Each row is a point on a landscape with many peaks, with its height.
From any point a climber steps to the highest of the 3 points nearest to it. It stops when none of these is higher. Distance is the straight distance between rows; heights are no part of it.
z876 h=531: [147 125 168 124 133 125 123 200 123 136 111 118 124  96 123 141 138 116
 111 140 111 151 131 128 150 124 138 191 175 145  85 131 142 185 194]
z192 h=878: [ 92 106 103 132 119 132 169  96 124 108 187 144 123 150 107  87 144 145
 127 116 117 115 100  98 120 137 144 153 113 141 135 116 108 122 123]
z45 h=332: [120 141 135 147 122 148 148 104 149 147 117 159 107 147 145 122 123 127
 103 136 121 117 121 119  85 133 119 134 128 116 156 141 144 126 109]
z640 h=401: [116 121 126 113 119 112 156 135 102 110 118 109 120 118 109 115 147 155
 143 130 120 135 128 126 180 120 140 154 146 162 122 119 112 152 132]
z111 h=845: [148 142 162 110 121 121 131 184 125 117  95 126 130 106 107 159 145 137
 146 131 107 188 165 168 154 133 133 150 158 123  85 102 129 166 148]
z996 h=661: [152 153 132 159 135 139  85 140 137 154 128  90 110 135 129 135 135  71
 102 162 123 110 121 109 100  96 106 151 130 124 123 157 146 155 159]
z457 h=125: [143 123 160 144 137  94  74 128 158 128 127 148 129 119 176 180 119 125
 116 112 129 146 146 161 105 113 130  52 125  86 147 104 130  67  88]
z886 h=662: [122 146  62 148 135 111  49 105 139 144 180 112 149 163 139 118 131 125
 151 129 122 112 131 110 148 119 124  93 118 121 168 141 111 115 114]
z338 h=123: [122 114 153 138 146 115 119 115 166  95 151 160 108 127 147 141 124 129
 108 113 133 134 122 124  84 129 149  74 120  77 158 143 117  73  78]
z874 h=284: [ 78 109  81 120 114 135 223  77  93 121 119 138 114 132 125  83 108 179
 134 124 161 138 107 107 127 167 146 131 103 148 135 119 118  85  94]
z701 h=367: [113 127 122 130 127 156 198  91 133 151  90 160  85 136 133 142 122 160
 106 133 144 112 126 133  77 157 126 138 102 119 166 151 137 116  90]
z372 h=604: [166 159 115 119 128 125  84 159 127 164  85  91 134 117 122 153 132 117
 147 160 130 123 183 142 157 104 125 136 134 150 112 133 133 168 156]
z635 h=726: [ 98 140 105 140 123 128 164  77 136 132 157 150 102 150 135 119 114 150
 126 126 133 121 103  97  91 140 126 117 105 126 174 138 114  96  90]
z789 h=413: [139 121 190 109 128 127 148 174 138 107 100 147 110 100 137 155 137 120
 121 132 124 163 144 151 119 128 135 170 180 142 104 122 155 170 149]
z427 h=533: [154 142 158 138 127 126  53 162 148 156  69  98 135 123 151 188 132 121
 115 144 128 128 191 179 114 113 127 105 124 120 116 133 140 140 143]
z881 h=646: [146 154 145 109 131 149 131 172 133 151  77  96 123 106 100 141 143 145
 152 149 137 142 171 140 161 110 113 155 149 160 113 131 121 170 145]
z971 h=294: [129  99 170 129 148 136 167 109 142 141 121 157  92 125 144 125 116 136
  98 141 133 128  80 122  78 168 137 110 116  98 149 133 140 116 108]
z426 h=324: [185 154 175 130 136 150  65 185 146 168  64 115 122 109 127 189 135  85
  67 166 146 112 160 158  84  97 123 164 129 146 118 144 170 160 175]
z96 h=667: [140 141 114 131 148 107  70 172 145 138 154  87 154 149 127 119 130 103
 147 127 126 145 155 122 171  91 122 112 147 129 109 121 120 157 157]
z597 h=736: [ 96 134  58 127 118 113  79 110 131 115 179 124 174 161 108  83 133 132
 181 103 134 117 130  92 164 134 101 104 116 146 123 113  90 122 137]
z486 h=491: [150 122 122 142 123 144 122 103 131 142 184 137 130 156 116 106 140  94
 121 131 120 109  95  93  99 101 117 145 136 134 154 146 127 131 147]
z639 h=296: [118 134 151 102 118 125 222 127  92 122  56 152  94  95 107 146 118 172
 112 142 141 125 124 159 106 168 148 160  97 131 129 137 134 124 112]
z403 h=311: [100  95 108 125 118 147 221  95  97 111 120 149 106 121 124  96 115 182
 133 141 144 109  95 107 115 140 145 155 112 167 123 122 110 108 115]
z494 h=692: [159 128 106 110 152 133 110 147 101 102 166  95 134 153 109 109 146 108
 129 132 132 112 122  99 172  84 118 181 146 138 119 127 126 169 193]
z265 h=448: [ 91 125 115 101 144 103 167 132 115 105 151 138 150 107 136 112 123 154
 162 122 128 164 108 155 160 164 147  94 118 101  99 107 133 109 119]
z863 h=306: [120 118 158 112 127 120 195 128 103 108  83 152  97 113 121 128 108 169
 132 135 115 146 122 141 103 151 137 160 113 137 121 142 124 152 126]
z650 h=425: [ 99 133 118 112 158 102 123 115 132  97 152 130 181 118 143 115 109 131
 165 112 128 140 109 180 152 151 132  61 127  92 124  99 110  96 101]
z864 h=584: [171 136 142 139 111 106  30 177 163 137 117 109 135 130 168 180 131 114
 101 148 125 113 148 164 115  98 127  83 130 113 131 123 120 109 138]
z418 h=579: [145 133 147 142 135 100  83 135 138 124 123 122 153 107 152 158 126 122
 149 111 112 151 160 165 142 126 120  70 134 104 124 114 122 113 103]
z805 h=489: [154 140 144 141 122 148 128 136 121 178 111 135 101 136 118 145 147 109
  81 139 139  88 146 128  94 113 110 169 132 132 138 146 150 176 128]
z119 h=351: [105 109 128  98 128 119 175 136 111 123  96 119 146 106 123 123 119 157
 156 126 121 182 126 161 148 160 156  95 123 127 106 122 136  98 119]
z765 h=443: [120 132 119 107 127 125 150 107 116 132 119 108 130 121 119 122 134 140
 153 120 132 147 144 146 159 144 136 117 124 147 133 138 131 141 114]
z510 h=758: [130 133 159 108 114 122 160 158 117 131  90 123 116  88 103 145 121 150
 143 124 132 158 151 146 145 129 140 161 151 153  96 139 122 170 147]
z608 h=683: [112  81 142 141 123 148 175 150  89 105 141 139 108 127 128  96 145 132
 116 128 119 113 111  95 128 112 117 209 161 152 119 130 125 161 162]
z153 h=285: [116 114 191 105 135 143 200 110 135 130  46 165 110  89 142 174 106 143
  94 135 130 151 133 181  87 184 154 134 125 123 140 129 153 125 127]
z610 h=378: [113 128 126 131 135 127 144  83 134 147  94 125 107 127 144 130 120 150
 131 128 131 121 120 155 106 164 129  92 101 107 163 149 135  79  87]
z982 h=691: [131  99 133 140 121 153 168 142 126 116 157 143 103 147 117 119 135 104
 114 124 122 125 115 105 109 138 120 176 150 133 116 140 128 145 143]
z42 h=654: [125 103 134 123 139 124 159 162 121  93 155 136 128 117 130 111 132 117
 130 122  93 148 109 132 120 138 124 154 154 139 104 119 104 151 143]
z315 h=243: [ 94  88 133  91 127 107 206 124 108  89 116 153 117  86 135 110  95 170
 109 124 109 172  93 147  98 158 145 133 150 110  97 115 127 106 130]
z478 h=111: [ 85 118 138 113 139 101 180 136 137  70 178 165 150 105 149 103  95 121
 127 113 100 158  72 149 118 160 154  73 141  89 103 102 123  74 130]
z142 h=630: [146 145 147 155 125 121  58 144 160 131 127 138 137 130 163 144 140 111
 101 131 118 122 135 136 103 114 124  79 126  82 146 139 132 119 100]
z549 h=137: [123 139 149 136 145 117 111 106 154 100 125 141 118 112 162 171 100 135
 102 101 139 147 117 161 106 145 141  46 104  82 155 114 119  46  72]
z386 h=490: [161 154 133 112 122 112  60 168 152 146  94 108 146 133 125 170 130 119
 173 112 121 164 174 188 153 119 126 100 138 116 123  98 123 136 141]
z744 h=507: [137 141  98 143 123 115  72 115 143 142 102 103 138 130 130 143 134 128
 143 123 117 111 168 142 127 122 108 103 104 120 153 133 128 115 107]
z63 h=402: [138 120 125 124 124 163 164 110 114 142  95 137 109 119  94 128 146 156
 120 143 151 103 143 105 163 112 115 192 121 179 140 141 123 166 130]
z250 h=656: [108 128 102 119 115 184 237  97  94 154 106 149  91 134 100 140 143 189
 124 135 150  95 142  88 122 136 137 193  94 170 139 132 101 117 106]
z309 h=725: [141 137 151 119 123 123 146 153 121 132  85 117 128 102 123 152 134 133
 145 140 138 146 162 168 148 136 128 141 133 135 120 125 122 154 121]
z987 h=634: [162 169 127 140 127 126  69 168 132 164 108  89 134 134 113 153 134  87
  94 164 125 120 151 143 136 102 114 151 143 125 117 128 131 163 182]
z782 h=307: [128  99 172 115 123 145 172 132 146 152  84 160 101 111 136 139 141 121
  95 128 133 120 125 124  68 148 108 175 147 115 121 150 147 152 112]
z562 h=624: [105 139  62 137 137 115  88  80 134 153 143  94 139 160 122 100 122 128
 158 125 142 115 137 100 163 115 115 115 109 154 166 144 116 125 111]
z181 h=249: [ 68 110 111  85 123 134 202 101  99 100 157 133 143 115 122  87 119 160
 146 114 133 138  83 113 140 155 147 132 116 138 112 110 113 104 116]
z835 h=279: [124 131 165 107 142 139 191 108 135 119  58 152 112  99 132 157 106 163
 127 134 139 162 134 174 118 172 156 123 106 111 151 133 143 120 102]
z132 h=512: [154 126 119 149 133 139 133 117 112 151 129 122 121 141 115 130 158 117
 114 136 131 107 131 103 102 115 109 161 145 129 146 143 137 152 128]
z807 h=643: [122 105 166  91 138 123 199 143 111 127  68 136 119  76 128 155 117 165
 138 135 131 165 149 158 143 165 160 149 147 144 100 117 133 128 137]
z717 h=540: [106 130  82 137 134 110 126  76 134 126 137 139 140 148 120 120 110 146
 164 116 142 125 118 128 122 147 138  97  99 128 156 133 122  82  88]
z985 h=426: [170 138 183 129 121 130  52 193 172 162  69 110 127 116 158 197 159  92
  71 155 138 127 162 169  80  91 130 120 133 115  96 128 133 154 138]
z194 h=718: [ 83 107  85 110  97 139 161  83 128  74 231 185 131 174 106  58 127 154
 129 117 122 122  75  69  90 141 151 130 107 126 143 111 134 101 115]
z340 h=682: [132 124  92 123 127 148 109 133 117  96 155  77 148 155 111  88 131 123
 137 125 128 115 135  71 219  76 125 153 139 168  95 142 118 155 178]
z796 h=179: [ 96  99 146 124 119 119 214 134 106  82 146 163 141  89 150  93  86 147
 131 115 108 168  66 148 113 154 152  98 128  91  81 114 130  97 139]
z957 h=301: [ 86 107 110  96 121 140 232  97  84 103 114 140 127 100 107 103 119 183
 131 139 130 154 107 115 141 155 155 153 114 157 106 132 117 115 111]
z246 h=558: [ 86 120 141 113 134 104 144 140 119  88 175 149 145 132 151 112 121 104
 153 103 104 152 111 151 151 132 135  90 146  90 113  89 116 104 127]
z912 h=158: [ 62 129  64  91 106 125 161  91 102  75 171 148 170 127 120  42 108 171
 142 130 143 136  75 102 124 147 151 118  98 131 109 110 114  90 115]
z895 h=857: [136 137 158 124 123 103 121 171 137 113 136 113 159 117 151 133 138  94
 140 114  98 163 147 179 151 126 123 104 171 121  88 106 110 129 149]
z465 h=316: [144 135 172 132 128 151 117 134 146 166  67 148  90  98 131 153 130 122
  90 133 139 116 148 140  86 128 119 169 122 116 128 140 141 155 129]
z764 h=637: [156 145 138 178 133 128  67 130 153 171 121 101 107 148 149 149 130 100
  91 163 118 115 136 110 101 106 121 123 106 109 134 146 157 141 131]
z890 h=578: [157 155  56 140 131  99  48 122 135 184 107  63 121 142 108 120 111 119
 123 153 154  92 165 114 135 120 109 151  98 159 153 142 128 144 157]
z877 h=657: [160 141 145 131 138 121 103 149 125 145 142  92 126 134 118 132 129 103
 140 132 129 133 146 131 146 100 116 144 160 126 115 130 130 143 153]
z236 h=780: [ 89  94  79  90 101 153 189 103  93  69 177 164 129 141 112  73 117 172
 122 114 119 115  78  72 119 141 144 163 114 144 118  96 120 117 138]
z423 h=11: [ 71 129 113 110 130 107 170 103 125  90 171 155 155 110 133  91  84 144
 144 113 123 154  63 155 112 160 151  61 122  92 121  95 126  59 122]
z638 h=381: [134 138 127 113 125 150 159 143 106 133 107 122 129 117 100 132 133 160
 148 126 130 125 151 111 176 122 123 164 138 172 132 135 115 150 136]
z77 h=694: [159 124 190 131 128 133  83 144 152 135  75 141 145 103 167 193 147 125
 119 137 117 138 165 168  92 122 132  79 123  92 139 135 141 117 110]
z313 h=493: [105 127 163 114 132 114 154 103 153 128  74 157  96 100 130 154 103 154
  98 117 140 156 124 157 104 148 132  77  94  95 159 141 139  74  86]
z873 h=653: [ 87 128  71 105 117 144 129 126 125  97 168 113 160 147 113  87 136 138
 151 118 125 107 122  84 210 114 127 123 113 176 104 118 109 127 139]
z466 h=475: [125 117 156 125 146 125 162 133 137 122 120 144 110 125 125 145 139 132
 144 127 125 140 143 139 115 138 138 131 142 127 116 133 136 128 115]
z741 h=669: [117 140  57 133 115 126  99 126 115 133 163  88 140 156 116 103 129 122
 143 116 143 114 140  91 178 104 121 157 105 158 139 121 108 152 146]
z268 h=588: [117 110 129 131 136 128 123 100 162 120 190 170 127 148 119 119 117 112
 135 109 112 133  97 102 100 125 131 100 142 104 142 127 139 113  83]
z425 h=457: [150 134 192 142 137 149 109 161 159 125 105 144 115 115 151 156 132 109
 117 125 122 144 150 140  96 112 136 117 147 115 123 137 139 150 106]
z130 h=671: [138 153  74 110 137 111  56 138 136 158 162  80 156 156 104 122 112 108
 164 127 142 120 138 114 193  89 111 109 114 139 129 126 110 146 161]
z337 h=481: [110 135  99 109 133 124 127 112 121 131 126  99 131 137 107 112 128 145
 152 123 127 131 142 136 167 128 121 132 112 143 130 134 109 126 132]
z129 h=733: [106 102 108 127 113 128 163 116 129  92 211 178 140 148 123  83 122 127
 144 123 123 121  73 113 117 139 140 123 127 126 120 116 119 108 125]
z870 h=685: [121 102 127 137 111 120 143 121 117  98 202 140 131 134 124 104 134 101
 121 125 106 132  96 100 124 122 124 152 161 142 114 104 125 147 134]
z580 h=580: [103 118  91 142 144 117 123  68 146 126 149 159 121 132 145 124  95 161
 128 109 138 124 101 126  94 165 131  63  98  93 183 132 141  55  61]
z952 h=581: [111 132 106 111 144  90 118 153 120 118 144 107 171 136 133 121 116 115
 177 110 119 163 152 154 174 141 122  73 128 113 109  85 106 114 121]
z134 h=670: [168 156 113 148 136 134  93 138 121 160 137  89 123 142 121 132 149 105
 115 155 138  95 157 111 144  92 110 162 124 166 136 138 144 157 152]
z803 h=492: [134 127 147 120 127 115 126 124 130 138 111 135 124 118 135 136 124 130
 126 120 119 147 147 145 117 149 123  90 131 109 139 152 136 122 107]
z633 h=645: [ 95 132  58 122 123 124 127 114 121 119 199 135 152 161 119  89 130 134
 175 100 139 119  93  89 144 121 128 118 114 138 137 119 107 108 127]
z860 h=106: [156 124 117 153 146  78  26 129 171 132 121 108 145 134 170 172 130 133
 130 103 135 137 153 154 122 109 120  41 121  92 151  99 125  83  94]
z95 h=782: [123 159 109 142 132 109  60 170 153 115 171 107 185 141 144 128 121  94
 167  97 115 136 129 143 175 109 106  73 151  98 105  84 112 114 130]
z627 h=440: [160 145 156 124 125 129  98 139 139 159  65 124 126 120 138 171 142 124
 123 129 130 124 167 153 107 134 133 132 135 135 134 137 138 156 118]
z212 h=681: [156 128 113 145 140 131  92 126 125 142 164  93 124 152 111 109 149  74
 108 141 141 106 100 103 140  82 117 173 128 136 131 126 150 146 180]
z148 h=384: [116 134  87 121 118 142 150  96 116 134 121 110 130 147  94 104 136 148
 138 132 151  97 136  88 161 128 128 165 114 182 153 137 112 136 114]
z290 h=569: [174 142 152 142 141 145  97 172  98 129 114  77 111 121 108 124 151  87
 111 157 150 102 136 120 130  87 115 197 133 162 106 144 158 196 202]
z643 h=623: [157 115 137 148 129 169 140 143  80 110 133 102 109 145 110 101 146  87
  87 144 129  89 106  71 140  92 110 230 143 167 108 133 144 169 190]
z183 h=583: [139 133 164 111 125 126 156 141 118 143  46 135 122  88 127 170 126 145
 137 137 146 144 161 179 130 153 127 139 121 143 134 125 150 168 119]
z561 h=320: [120 106 127 128 116 134 196  96 108 128 111 155  87 136 115 113 149 162
 124 131 137 112 128 106 110 133 128 177 121 143 124 148 139 137 101]
z907 h=437: [151 110 166 136 135 151 119 133 135 147 118 149  97 117 151 144 142 110
  98 127 133 110 143 113  74 116 123 148 141 130 131 143 140 150 129]
z67 h=383: [122 112 151 104 103 151 167 145 103 101 105 127 117  98  90 111 130 165
 138 135 112 144 138 123 177 121 119 179 138 185 102 139 123 155 141]
z291 h=605: [111 123 112 137 128 112 118 138 156  97 210 165 152 143 132  92 127 100
 134 123  98 132  97 122 135 142 129  65 139 100 131 106 121 106 124]
z731 h=240: [125 144 110 120 137 101  96  94 148 103 124 120 164 131 150 149 117 137
 147 108 138 160 141 178 145 142 140  44 118  77 125  96 121  73  83]
z967 h=572: [172 154 103 140 123 122  96 137 134 163  92  80 124 119 123 150 127 117
 137 131 134 120 171 144 133 121 117 139 129 112 137 138 130 162 130]
z46 h=655: [165 138 120 161 132 150 119 129 100 166 116  89 106 140 108 126 151  91
  88 163 152  77 122  95 117 104 107 210 118 154 124 146 146 176 165]
z728 h=557: [164 129 147 131 138 132 115 166 103 136 130  93 127 132 107 107 156  79
 102 147 122 131 116 128 143  96 110 199 165 127  95 116 139 192 181]
z855 h=116: [ 89 109 130 120 121 113 189  95 128  81 196 163 115 132 141  91  98 132
 120 116 104 155  60 119  76 170 157  87 127  99 113 120 134  77 111]
z540 h=444: [155 136 135 129 123 152 131 142 130 153  91 136 116 127 110 140 147 136
 111 141 124 114 160 123 136 117 123 194 130 144 119 145 140 170 144]
z734 h=150: [100 151 118  98 137 118 195 127 115 106 131 139 157  81 131 118  88 155
 136 104 141 177 104 174 124 155 155  87 126  96  92 111 114  50 137]
z972 h=619: [161  94 149 137 135 140 154 163 104 114 119 104 121 124 112 106 144 111
 113 151 126 139 125 111 159 105 120 207 160 172  97 144 141 177 168]
z233 h=208: [ 99  80 156 124 124 139 206 113 135  81 158 172 109 126 141 121 107 156
 111 127 110 152  81 126  89 160 147 143 144  97 116 128 140 117 127]
z84 h=126: [107 124 109 105 125 113 172  99  97 123 129 125 141 120 113  91  95 164
 141 113 124 139  97 146 139 182 147  96 100 121 114 128 119  71 106]
z787 h=663: [149 154 143 157 137 113  53 153 157 142 155 104 157 154 143 156 146  91
 137 141 117 128 143 141 137  85 134  85 142  96 132 114 128 127 158]
z435 h=89: [112 115 153 126 152 103 156  95 154 101 156 156 130 115 144 135 100 142
  99 116 137 153  76 155 106 147 150  54 103  65 145 116 148  28  86]
z609 h=641: [167 156  99 128 124 158 107 145 124 157  93  77 132 134 100 122 158 117
 133 163 151  80 149  93 189  97 113 182 131 191 119 145 128 170 172]
z33 h=728: [139 152  56 150 152  88  31  98 155 154 135  86 156 154 135 138 107 123
 148 135 133  95 143 112 168 113 101  88  94 123 157 142 113 117 138]
z29 h=547: [171 162 175 107 132 133 120 173 124 157  67 116 138 101 120 159 132 120
 140 119 126 155 174 162 122 127 122 167 145 143  85 142 128 182 166]
z732 h=678: [129  94 119 131 110 163 173 141  88 102  91 105 122 124 118 104 160 148
 112 141 128 107 134  84 192 110 133 204 146 189  98 138 113 171 147]
z506 h=702: [133 127 119 127 124 126 107 147 121  97 186 125 150 153 109  96 148 104
 138 123 128 119 102 117 152 106 103 146 138 144 120 117 126 142 169]
z363 h=532: [156 127 171 140 123 140 108 115 151 127 110 142 112 119 165 152 123 104
  88 139 133 118 136 129  88 129 122 106 123  91 143 161 144 123  87]
z374 h=636: [106 140  69 127 134 129 146  66 133 143 116 135 106 151 142 118 100 184
 146 123 153 105 117 114 106 149 136  87  93 126 180 144 131  90  65]
z339 h=603: [121 107 140 126 126 116 132 138 128 109 178 158 144 137 128 122 135 121
 136 109 106 142 108 127 134 124 138  96 151 104 120 119 120 131 118]
z539 h=675: [121 151  83 119 137 121  77 116 120 131 147  69 143 159  99 101 122 118
 156 124 141  98 137 116 184  89 117 137 138 162 107 143 114 143 170]
z925 h=677: [135 150  68 146 138 110  43 119 128 143 183  82 144 163 110 104 130 106
 144 130 135 100 119  94 151 107 108 110 119 129 148 136 121 130 154]
z839 h=825: [111 147 164 139 124  87 101 176 145  96 178 129 175 128 164 145 149  89
 150 105 113 145 128 153 156 129 129  67 179  93 105  91 114 110 132]
z534 h=686: [153 147  77 159 131  96  15 121 150 153 161  97 153 151 121 131 126  88
 134 137 125  99 133 117 134  96 126  86 103 113 152 134 123 116 139]
z195 h=690: [123 130  93 149 122 115  67 137 141 115 231 117 183 161 113 100 119  74
 153 111 126 118  99 100 163 108 111 117 129 102 118 114 125 150 175]
z256 h=411: [100 133 131 105 141 118 176  75 127 128 103 153  89 122 129 123 104 155
 130 125 131 127 136 147 103 161 128 113 106 112 155 157 124 101  85]
z795 h=407: [139 108 169 122 119 131 154 163 132 125 104 144 115 121 131 131 139 116
 120 145 117 134 124 126 119 139 131 167 179 146 122 152 129 163 139]
z6 h=587: [144 157  74 140 125 134  63 150 113 162 109  81 137 132 106 139 135 122
 144 143 128 125 164 128 168  94 114 123 120 141 114 134 129 140 152]
z275 h=157: [131 136 128 131 125 106 102 103 147 139 135 122 133 131 163 142 108 117
 146 104 135 125 131 157 124 133 124  56  96  79 161 125 119  75  74]
z649 h=486: [123 140  86 147 122 146 151  79 117 167  77 130  92 150 112 130 138 151
 139 126 142  98 129 115 129 150 135 152  99 167 161 151 130 115  74]
z865 h=246: [ 99 124 141 106 132 119 208  96 119 132  97 148 128 103 141 113  85 165
 124 112 129 152  88 171 116 167 136 111 104 101 125 120 130  74 118]
z840 h=814: [121 112  84 152 120 140 105  74 152 120 201 156 116 167 114  92 137 122
 125 105 122 113  89  72  87 123 122 113  94 113 168 133 135  85  91]
z277 h=310: [160 128 197 126 117 158  99 163 158 152  56 158 119  80 167 176 137 122
  88 132 141 135 152 152  76 163 130 129 129 106 127 144 131 147 125]
z341 h=593: [110  87 196 115 130 130 197 157 110  88 110 170 103  90 142 133 126 139
 126 122 109 161 104 146  92 163 146 142 162 129 105 118 133 140 144]
z54 h=536: [133 130 185 129 135 124 118 142 130 129 117 141 128 115 149 157 137 114
 124 118 122 131 157 150 113 150 129 102 146 105 117 116 125 120 125]
z511 h=582: [135 140 150 121 144 122 118 114 150 148  70 141 134 121 148 175 118 144
 105 127 129 143 160 186 109 143 144  78 119 103 141 125 142 100  87]
z436 h=674: [168 150 109 158 136  92  38 139 155 162 149 107 152 142 139 129 138 102
 124 141 117  96 137 130 123 100 113 103 119 103 142 142 134 119 125]
z463 h=871: [112 129 147 111 139 103 122 167 125 118 159 113 158 117 123 132 137 119
 153 111 129 153 144 142 159 145 134 120 153 117  99 105 114 152 159]
z682 h=665: [128 157 104 135 138 100  71 138 145 120 146 116 170 131 155 138 133 123
 184 113 137 146 143 148 152 136 123  53 131 108 137  99 116 100 107]
z969 h=787: [107 117 116 142 112 142 136  65 150 127 168 185 114 156 129 109 112 130
 113 120 136 101  92  99  76 128 120  87 108 103 186 148 145  86  80]
z995 h=377: [159 123 169 133 118 101 107 228 139 135 132 112 148 114 150 159 135  86
 142 115 111 166 165 142 139 113 121 140 189 120  70  80 128 169 204]
z395 h=552: [123 128  98 161 110 143 109  91 131 178 133 126 120 157 126 121 135 122
 130 132 136  80 126 101 118 105 121 142 106 136 175 156 128 125 108]
z771 h=529: [152 134 130 126 128 108  67 151 148 132  72  94 147 112 148 179 124 149
 149 118 121 138 181 182 131 118 127  76 105 117 141 119 129 108 107]
z800 h=456: [147 144 182 111 109 140 122 151 144 148  43 151 127  92 144 180 117 130
 107 124 121 148 163 184 101 144 135 126 124 121 136 118 155 143 106]
z872 h=635: [120 109 106 139 124 120  96 112 140 110 207 164 143 143 124 105 123 105
 134 107 114 115 102 113 121 125 123 102 124 122 141 111 137 108 108]
z10 h=87: [102 135 129 114 148  97 137  85 123 115 101 133 150 122 139 129  84 146
 132 112 121 148 115 192 115 160 140  50 102  90 139 109 124  52 103]
z330 h=676: [161 150  91 180 144 109   4 111 157 150 179 102 152 156 132 138 104  67
  83 147 111  85 127 105 123  78 106 101  96 107 148 130 136 113 146]
z23 h=289: [100 100 171 116 141 133 195 119 114 106 103 148 119 101 138 133 103 141
 139 127 120 169  98 174 121 166 154 111 119 110 108 120 148  92 123]
z572 h=556: [103 119  99 113 125 126 130 124 120  99 170 115 161 150 126  91 138 146
 158 108 122 140 118 108 170 145 147 105 131 127 141 118 101 121 126]
z797 h=642: [109  91 163 120 118 126 196 155 104  97 109 141 107  99 127 121 138 150
 127 138  99 141 111 110 140 148 126 188 168 165 112 119 126 156 150]
z120 h=393: [156 134 198 133 128 132 108 187 152 142 104 119 141 101 160 171 145  95
 119 133 117 154 154 166 126 121 123 126 157 109 100 105 136 154 147]
z397 h=501: [155 159 118 146 132 134 108 110 120 174  68 115 102 126 110 148 137 131
 122 138 131  89 162 120 115 125 107 152 104 135 141 172 143 151 118]
z416 h=714: [114 120 114 129 116 154 149 131 107 114 155 122 130 147 120  99 136 118
 131 113 122 111 109  87 154 110 126 162 147 158 117 135 109 152 150]
z684 h=483: [138 110 122 155 127 137 127 115 122 131 176 138 114 164 125  99 135  99
 101 132 128  95 112  73 119  98 118 177 127 141 137 132 139 133 144]
z274 h=673: [162 145 113 148 141 126  65 129 122 156 176  84 122 165 132 123 128  82
 121 151 137  87 116 105 114  81 101 146 119 138 122 149 130 141 163]
z703 h=598: [ 86 113  86 127 104 130 101 110 116  86 212 149 167 171 102  68 125 106
 136 110 125 133  96  81 137 121 135 133 126 139 132 113 107 122 134]
z759 h=640: [148 140 106 166 144 129  56  87 146 134 177 139 130 153 136 120 123 117
 119 122 125  97 118 102  97  89 121  93 115 111 159 151 131 110  96]
z104 h=621: [147 142 141 123 113 168 135 151  95 108 106  87 132 115  95 115 152 122
 110 136 125 108 150  93 209  81 122 187 154 207  89 148 122 174 198]
z899 h=575: [102 131  75 169 129 131 109  64 135 153 153 129 115 170 136 110 116 143
 159 122 136  89 110  78 112 129 118 116  91 154 190 149 118 113  91]
z133 h=666: [ 91 126  68 129 118 133 150  56 124 132 165 163 125 164 100  89 110 166
 149 119 137 122  78 101  87 159 138 106  79 118 162 116 136  68  78]
z702 h=687: [ 99  91 118 119 104 177 201 117  65 116 120 132 102 113 103 105 128 183
 116 145 131 100 126 104 137 132 146 195 131 175 137 125 106 146 127]
z300 h=224: [111 105 181 123 145 130 169 134 136 113 115 171 110 106 155 155 112 114
  90 107 122 151 104 150  92 163 155  82 140  81 139 121 136  81 100]
z654 h=858: [145 144 159 114 122 103 116 189 112 127 111  91 155 112 124 161 149 129
 171 122 120 180 158 161 178 129 131 121 161 136  82 110 114 152 169]
z453 h=265: [131 112 199 124 128 167 137 130 163 137  93 169  94 103 165 180 143 116
  68 142 142 126 136 124  57 149 127 134 140  94 127 135 152 154 106]
z69 h=303: [124 110 123 136 127 164 149  86 138 171 130 174  74 166 153 133 122 134
  97 139 145  93 102  79  68 131 117 155 110 122 158 148 145 128  95]
z173 h=434: [109 134 118 122 139 122 115 111 128 141 128 123 122 139 117 131 136 130
 153 131 122 139 134 118 114 132 128 117 125 135 144 148 104 122 100]
z193 h=338: [117 117 144 121 126 161 176 127 123 140  67 155  80 115 119 130 126 157
 105 145 139 111 138  98  90 154 109 175 129 148 151 149 141 155 108]
z857 h=376: [133 158 122 121 114 150 159 125 105 168  70 135  99 106 114 143 156 158
 134 138 163 107 157 126 134 135 122 174 103 176 140 140 134 161 114]
z695 h=530: [147 135 113 155 122 156 139 100 120 162 108 143 100 138 102 135 150 142
 123 148 140  82 140  99 107 121 101 162 103 147 164 168 127 155 112]
z347 h=182: [160 135 173 148 132 152 125 164 123 139  89 133 102 101 135 155 151  97
 100 154 123 115 160 146 106 122 119 167 155 129 113 138 156 178 167]
z198 h=707: [123  93 121 126  98 163 197 121  84  97 138 134 111 131 109  94 157 152
 104 126 119 102 123  66 151 113 131 190 137 186 122 115 102 154 148]
z157 h=664: [149 153 144 141 117 110  61 172 166 132 144 104 152 142 144 155 148  85
 131 116 129 143 151 146 149 110 115  98 165 109  96 102 122 151 165]
z671 h=854: [128 115 134 115 123 118 123 163 105 106 149 103 155 120  98 101 132 111
 163 115 124 143 137 121 198 108 132 149 160 154  90 114 113 143 154]

Where does a climber stop that starts at each point below?
z277: z463
z397: z463
z782: z840
z539: z416
z638: z840
z466: z463
z649: z840
z807: z463

Call two points neighbours if one is among the 3 nearest of the other. Go from one point of each pair to the other, from neighbour to neighbour, staying as high as possible. Name the lowest point that can't be avoided.
z192, z416: z870
z33, z416: z925
z198, z463: z608
z463, z416: z506
